Points on a hilly landscape, in no order, each with its height.
From any point a ball rolls to the lowest of the 2 points nearest to it. It stops when none of these is lower. Distance is the straight distance between rows; heights are no part of it.
Veno (h 33.5): [130 103 184 155  92 140 123 147  93 157 120 112  86 175  92 134 139 151
 136  94  96 108]
Vefu (h 47.8): [148 142 126 146 180 139 121 141 184 149 121 112 164 114  85  87 110 150
  99 142  90 192]
ror (h 32.5): [151  74 166  94 156 164 122 129  82 160 162 119 136 110 111 115 103 118
 181 109 110 140]
ket (h 42.6): [176 121 172 109 128  96 150 115 138 161  85 105 151 171 110 134 155 138
 131 118  81 132]
felof (h 23.4): [ 47 147 138  53  79 157 144 114 125 150 137 135 117 180  76 122 163  68
 168 118 141 116]
meb (h 46.0): [169 118 147 113 116 115 132 158 175 136  98 124 164 153 103 130 178 135
 141 115 123 151]
zolu (h 48.3): [110 100 153  81 130 114 124 165 169 123  95 105 142 195 117  84 155 143
 145 132 143 168]
niba (h 44.6): [165 131  76 130 170  97 111 164 152 118 148 185 183  87 156 126 150 130
 152 151 154 148]
riz (h 61.7): [131 149 148 150  95 139 154 184 116 202 142 118 135 123 107 144 136 176
 135  98  83 139]
Ralof (h 68.1): [ 69 121 143 139 115 172  98 182  73 129 152 133 130 121 132 132  95 145
 169  89 144 145]
Bekof (h 34.2): [107 129 149 159 113 171 150  71 145 122 143 110 107  87  90 190 145 112
 133 120  75 117]
sakik (h 41.4): [ 88 165 131 170 143 193 117 116  71 129 160 115 123  75 116 122  73 114
  99 130 118 120]
Zuzep (h 66.1): [101 168 123 164 106 158 116 193 110 132 132 104 172 113 138 164 110 153
 167 101 133 153]
Fikes (h 33.6): [104 127  85 125 182 120 103 148 121  69  90 136 142 124 152  99 124 119
 169 158 137 146]
Bifi (h 19.2): [134 142 121  91 160 169 102 179  56 153 130  96  70 113 104 136 108 111
 201 127 125  89]
rorin (h 39.6): [ 97  85 136 133 128 166 101 148 109 162 193 133 167  83 112 167  96 122
 144 125  94 173]
Gelop (h 48.1): [ 95 132 149 114  84 144 164  51 125 102  93  92 109 153 135 147 164  71
  87 137 132  99]
Zufe (h 30.8): [129 126  79 157 125  79 131 135 163 115  82 167 128 143 142 180 168 164
 108 149 101 129]
Gen (h 40.2): [160 201 104 141 178 143 132 118 135 114 127  90 169  87 168  89  86 117
 128 151 167 140]
til (h 27.2): [144  85 143 113 138 142  99 152 102  89 131 121 110 139 159  54  82 132
 142 129 159 126]
pabu (h 19.4): [ 74 103 119  64 108 128 148 113 127 142 148 146  75 184 112 113 155  60
 149 142 157  93]
ruru (h 65.6): [144 100 129 176 125 129 168 123 193 124  64 156 191 117 111 141 197 130
 102 129 123 159]
nekop (h 50.1): [107 103 113 105 169 123 113 160 211 119 100 142 158 150  90  92 159 124
 153 156 123 196]
sesa (h 12.8): [158 137 115  94 138 118  87 183  91 159 137 109  76 148 147 130  95 126
 172 131 158  96]
pese (h 30.1): [ 56 111 127 121 124 168 122 120 165 124 165 119  93 134 108 108 106 104
 112 145 138 160]
vepez (h 47.1): [185 150 108  67 153 121 156 111 138 104 126 126 148 138 175 115 139  76
 184 143 167 101]
rezap (h 42.5): [109  92 119 133 113 159 120 169 150 164 211 146 119  88 104 164 118 141
 121 134 127 149]
podu (h 21.4): [182 138 100 163 121 107 153 133 215 104  76 139 120 129 141 172 185 126
  95 151 135 111]
Pavu (h 26.3): [118 117 150  95 131 168 133 110  39 128 142 137 112 131 109 110 115 110
 200  91 133 105]
Fak (h 30.2): [105  89 111 129 159 130  69 167 125  51  91 108 101 149 159  66 100 120
 135 153 124 151]
gebaf (h 41.8): [ 95 141  67  94 134  87  97  82 170  83 114 132  78 131 149 113 122 101
  95 170 134 113]
Nuzi (h 24.0): [118 111 148 130 134 179  90 175 104 134 125  90  31 105  75 117 119 123
 137 124 145 112]
kuza (h 38.4): [103 134 132 151 140 157 121  70 128 139 172 110 119  99 115 156 101 125
 120 135  99 129]
Nug (h 38.7): [133 115  99 113 155 125 109 145 124 102 145 139 148 104 156 142 117 141
 173 131 155 149]
Sapi (h 34.1): [111 176 110 104  92 116 169 122 140 133  95 109 147 139 145 206 175 117
 178 131 102 104]
Bub (h 48.2): [150 135 130 161 116 126 144 158  68 144 143 141 121  83 147 146  82 167
  88 105 154 104]
Sesi (h 50.0): [ 80 103 153 133  95 152 152  77 128  83 118 107 113 162 130  83 140  84
  84 141 162 119]
buv (h 46.5): [149 122 109 149 156 161 115 155 199 123 155 107 142  67  97 134 100 148
  84 153  96 183]
Pabe (h 36.4): [149  74 145 120 146 164 117 146  89 141 172 107 147  60 120 133  75 134
 138 132 112 159]
nen (h 11.6): [219 133  90 107 158  81 136 148 196 161  99 117  97 148 124 118 146 122
 103 157 130 115]
Gaf (h 28.6): [110 155 128 128 102 145 140 103 172 105  97  97 112 129 107 200 151 105
 167 128  93 115]
bev (h 71.4): [ 59 186 103 107 118 139 101  95 118 150 173 128  45 135 111  96 101  92
 113 149 140  69]
tizi (h 24.7): [147 175 154 148 128 139 135 121  90 147 138  75  83 128 123  85  68 140
  82 119 169 119]
lipig (h 23.6): [199 148 112 167 183 115 125 150 121 127 106 123 179  51 187 139 116 149
 111 138 117 126]
Bal (h 59.5): [115 133 121 170 126 104 134 108 145  80 104 186 182 112 145 144 158 148
  96 124 162 143]
pusep (h 20.3): [170  79 150 134 164  99 107 144  92 111 130 169 126 134 151  65 105 163
 105 123 167 129]
dor (h 13.6): [100 103 119 122 105 122 129 100 122 141 175 155  85 150 115 152 140  96
 139 133 151 103]
Tovut (h 67.1): [135  82 161 146 123 132 145  78 176  95  78 139 169 124  97 132 209  90
  65 131 123 159]
kaz (h 54.5): [141 107 145 148 124 156 129 162  43 171 162 147 131  80 112 164 114 154
 159  97 101  95]
Rilar (h 38.0): [143 131 157 135 100 108 130 147 133 157  85  92  87 185 108 148 148 157
 103 112  67 113]
luk (h 63.0): [132 100 154 188  99 143 152 138 165 100 120 180 193 138 122 130 159 140
  89 107 169 161]
Ref (h 69.5): [ 41 140 126 141 116 150  89 124  54 143 160 160 108 147 106 112 125 133
 157 107 110 127]
Zigo (h 32.4): [184  79 126 148 137  70 119 127 128 118  87 140  88 150 152 183 171 166
 137 140  67  94]
Nud (h 58.2): [144 128 137 125  89 116 120 169  68 195 165 148 122 118 107 167 148 172
 153  81  80  94]
sula (h 57.1): [135  99 128  99 128  73 131  56 114 113 123 180 143 144 159 159 160 131
 167 130 101 102]
Lok (h 70.6): [ 70 155 115 102 134 138  97 124  62 163 177 163  80 118 102 121 101 117
 128 130 134  89]
neba (h 70.0): [147 125 162 127 120 185 159 100 161 100 133  92 133 105 109 116 127  80
 137 125 162 148]
zetok (h 26.9): [ 36 142 128  93 109 159 128 123 134 121 138  97 113 181 108 105 135  92
 162 120 124 147]
toboz (h 35.7): [165 175 140 102 165 150 132 116  77 119 130  92 148 118 162  70  70 129
 139 124 141 119]
Pina (h 44.2): [ 83 154  63 120 124  88 123  75 122  81 138 146 101 141 184  86  89 105
  97 139 162  96]
sutoz (h 55.7): [146 140 132 143 117  74 128 108 133 154 148 162 169 137 152 126 128 192
  94 105 112 142]
Nisap (h 31.4): [120 155 136  99 148 144 141 123  44 105 136  98 106 149 143  73  81 103
 168 114 144 102]
bem (h 45.0): [102  92 113 155 129 156 113 169 198 114 157 149 131  87 105 148 132 153
  86 148 144 181]
beva (h 53.6): [130 120 148 146 111 130 148 123 100 156 167 145 127 131 134 122 115 163
  96  94 148 124]
Gika (h 64.3): [137 126 149 127 115 136 110 207 143 137 133 100 150 111 115 159 117 174
 158 103 108 151]
teso (h 47.2): [129 126 171 101 127  91 139  66 115 143 107 127 147 173 120 106 152 116
 103 113 116 126]
leg (h 25.9): [130 153 129 107 136 176 148 149  91 166 149 110 118 105  88 181 131 103
 195 120 110  97]
soler (h 42.4): [113 120 157 158 145 115 111  92 135 139 108 121  83 151 110 165 125 140
 122 139  51 101]
sar (h 43.5): [177 167 108  99 136 125 142 158 153 114 139 110 141 114 172  93  98  99
 143 150 194 118]
Bav (h 21.1): [217 128 108 119 153  66 124 133 161 150  99 147 118 137 145 133 157 171
 144 148  80  97]
ves (h 17.1): [160 155 116 137 134 124 136 127 138 147 167 114 116  99 152  97  70 144
  61 146 175 144]
Gik (h 51.6): [125 134 101  93 141 108 152  64 118  87 112 156 144 129 181 115 148 110
 161 145 140 111]
Deva (h 45.6): [ 88 136 162 156  99 141 102  74 110 127  84  86  90 164 108 141 134 107
 103 127 107 119]
Tar (h 62.2): [119 119 126 101  90  76 162  69 138 128 130 169 166 147 164 190 177 114
 122 126 123  92]
guvid (h 68.6): [154  89 200 143 114 176 158  81 144  94 110 109 150 136 106  98 158 104
  81 112 131 164]
Tota (h 38.2): [105 134  78 139 140  73  88 119 159 106 114 156 112 149 152 161 125 130
 115 179 125 135]
Lede (h 50.2): [143 126 132 162 135 109 142 143 173 148 122 149 183 101 107 126 135 184
  87 122  87 184]
Vezo (h 33.3): [208 142 134 156 142 108 148 138 113 122  99  96 116 111 157 145 118 150
 149 119 109  93]
kif (h 30.0): [134 182 150 160 104 172 143 147 129 177 131  73  93 127  87 111  94 155
  86  95 128 117]
zegem (h 46.6): [ 60 151 117 144  88 119 162  75  91 110 155 134 127 145 166 104  98 100
 102 120 160  98]
Rugin (h 48.4): [ 52 117 134 144  88 159 157  83 101  92 162 143 137 159 139  42 125 108
  87 112 152 147]
nagur (h 49.9): [119 105  65 111 176  96 112 147 174 123 167 196 162 107 125 160 147 142
 160 159 111 178]
zek (h 43.8): [136 143 150 181 133 144 107 140  75 107 136 105 143  63 145 138  59 151
 103 109 134 130]
vebi (h 28.4): [120 140 155 153 100 167 126 177 113 158 120 116  75 136  67 139 121 141
 112  99 133 101]
naba (h 5.5): [146 112 120 120 108 126 127 163 128 129 147 122  83 147 129 139 112 116
 145 141 170 100]
riv (h 55.3): [ 92 117 130 121 111  81 140  87 139  96  76 169 196 151 143 115 198 117
 107 136 147 142]
meku (h 51.7): [ 94  88 141  93 105  59 137  53 110 137 102 156 165 179 150 112 187  92
  87 127 141 130]
kos (h 16.4): [174 134 110 126 125  78 134 114 210 119  64 118  99 135 110 131 169 125
  57 149 116 136]
fifuf (h 31.3): [204 154 148 142 145 135 125 171 105 141 104  80 181  91 165 125  93 153
 150 102 102 125]
vosun (h 40.4): [136 167 108 100 103  86 134 151 131 124 107 136 146 164 169 168 138 129
 200 113 142 108]
lozod (h 27.3): [200 166 103 145 121 102 149 153 173 113  90 105 146 117 155 152 134 129
 137 132 141 116]
fubi (h 8.1): [171 102 107 127 135 111 110 150 135 124 177 159 122 108 148  91  84 155
  84 153 207 127]
zuz (h 52.6): [102 119  92  98 172  96 117 111 185 145 123 176 191 139 108 114 162 123
 137 146  99 178]

For each start below, name the point where the ball stops.
Vefu | Pavu
Sesi | vebi
luk | ket
sula | Pavu
zegem | nen
beva | Gaf
pese | naba

Call two points neighbours if one is among the 2 nearest of the other. Go from one point of each pair to the other, from neighbour to neighbour, staying as low as possible. Name the highest point that can't be avoided.
Pavu and Gaf | sutoz
lipig and nen | Vezo
vebi and fubi | kif
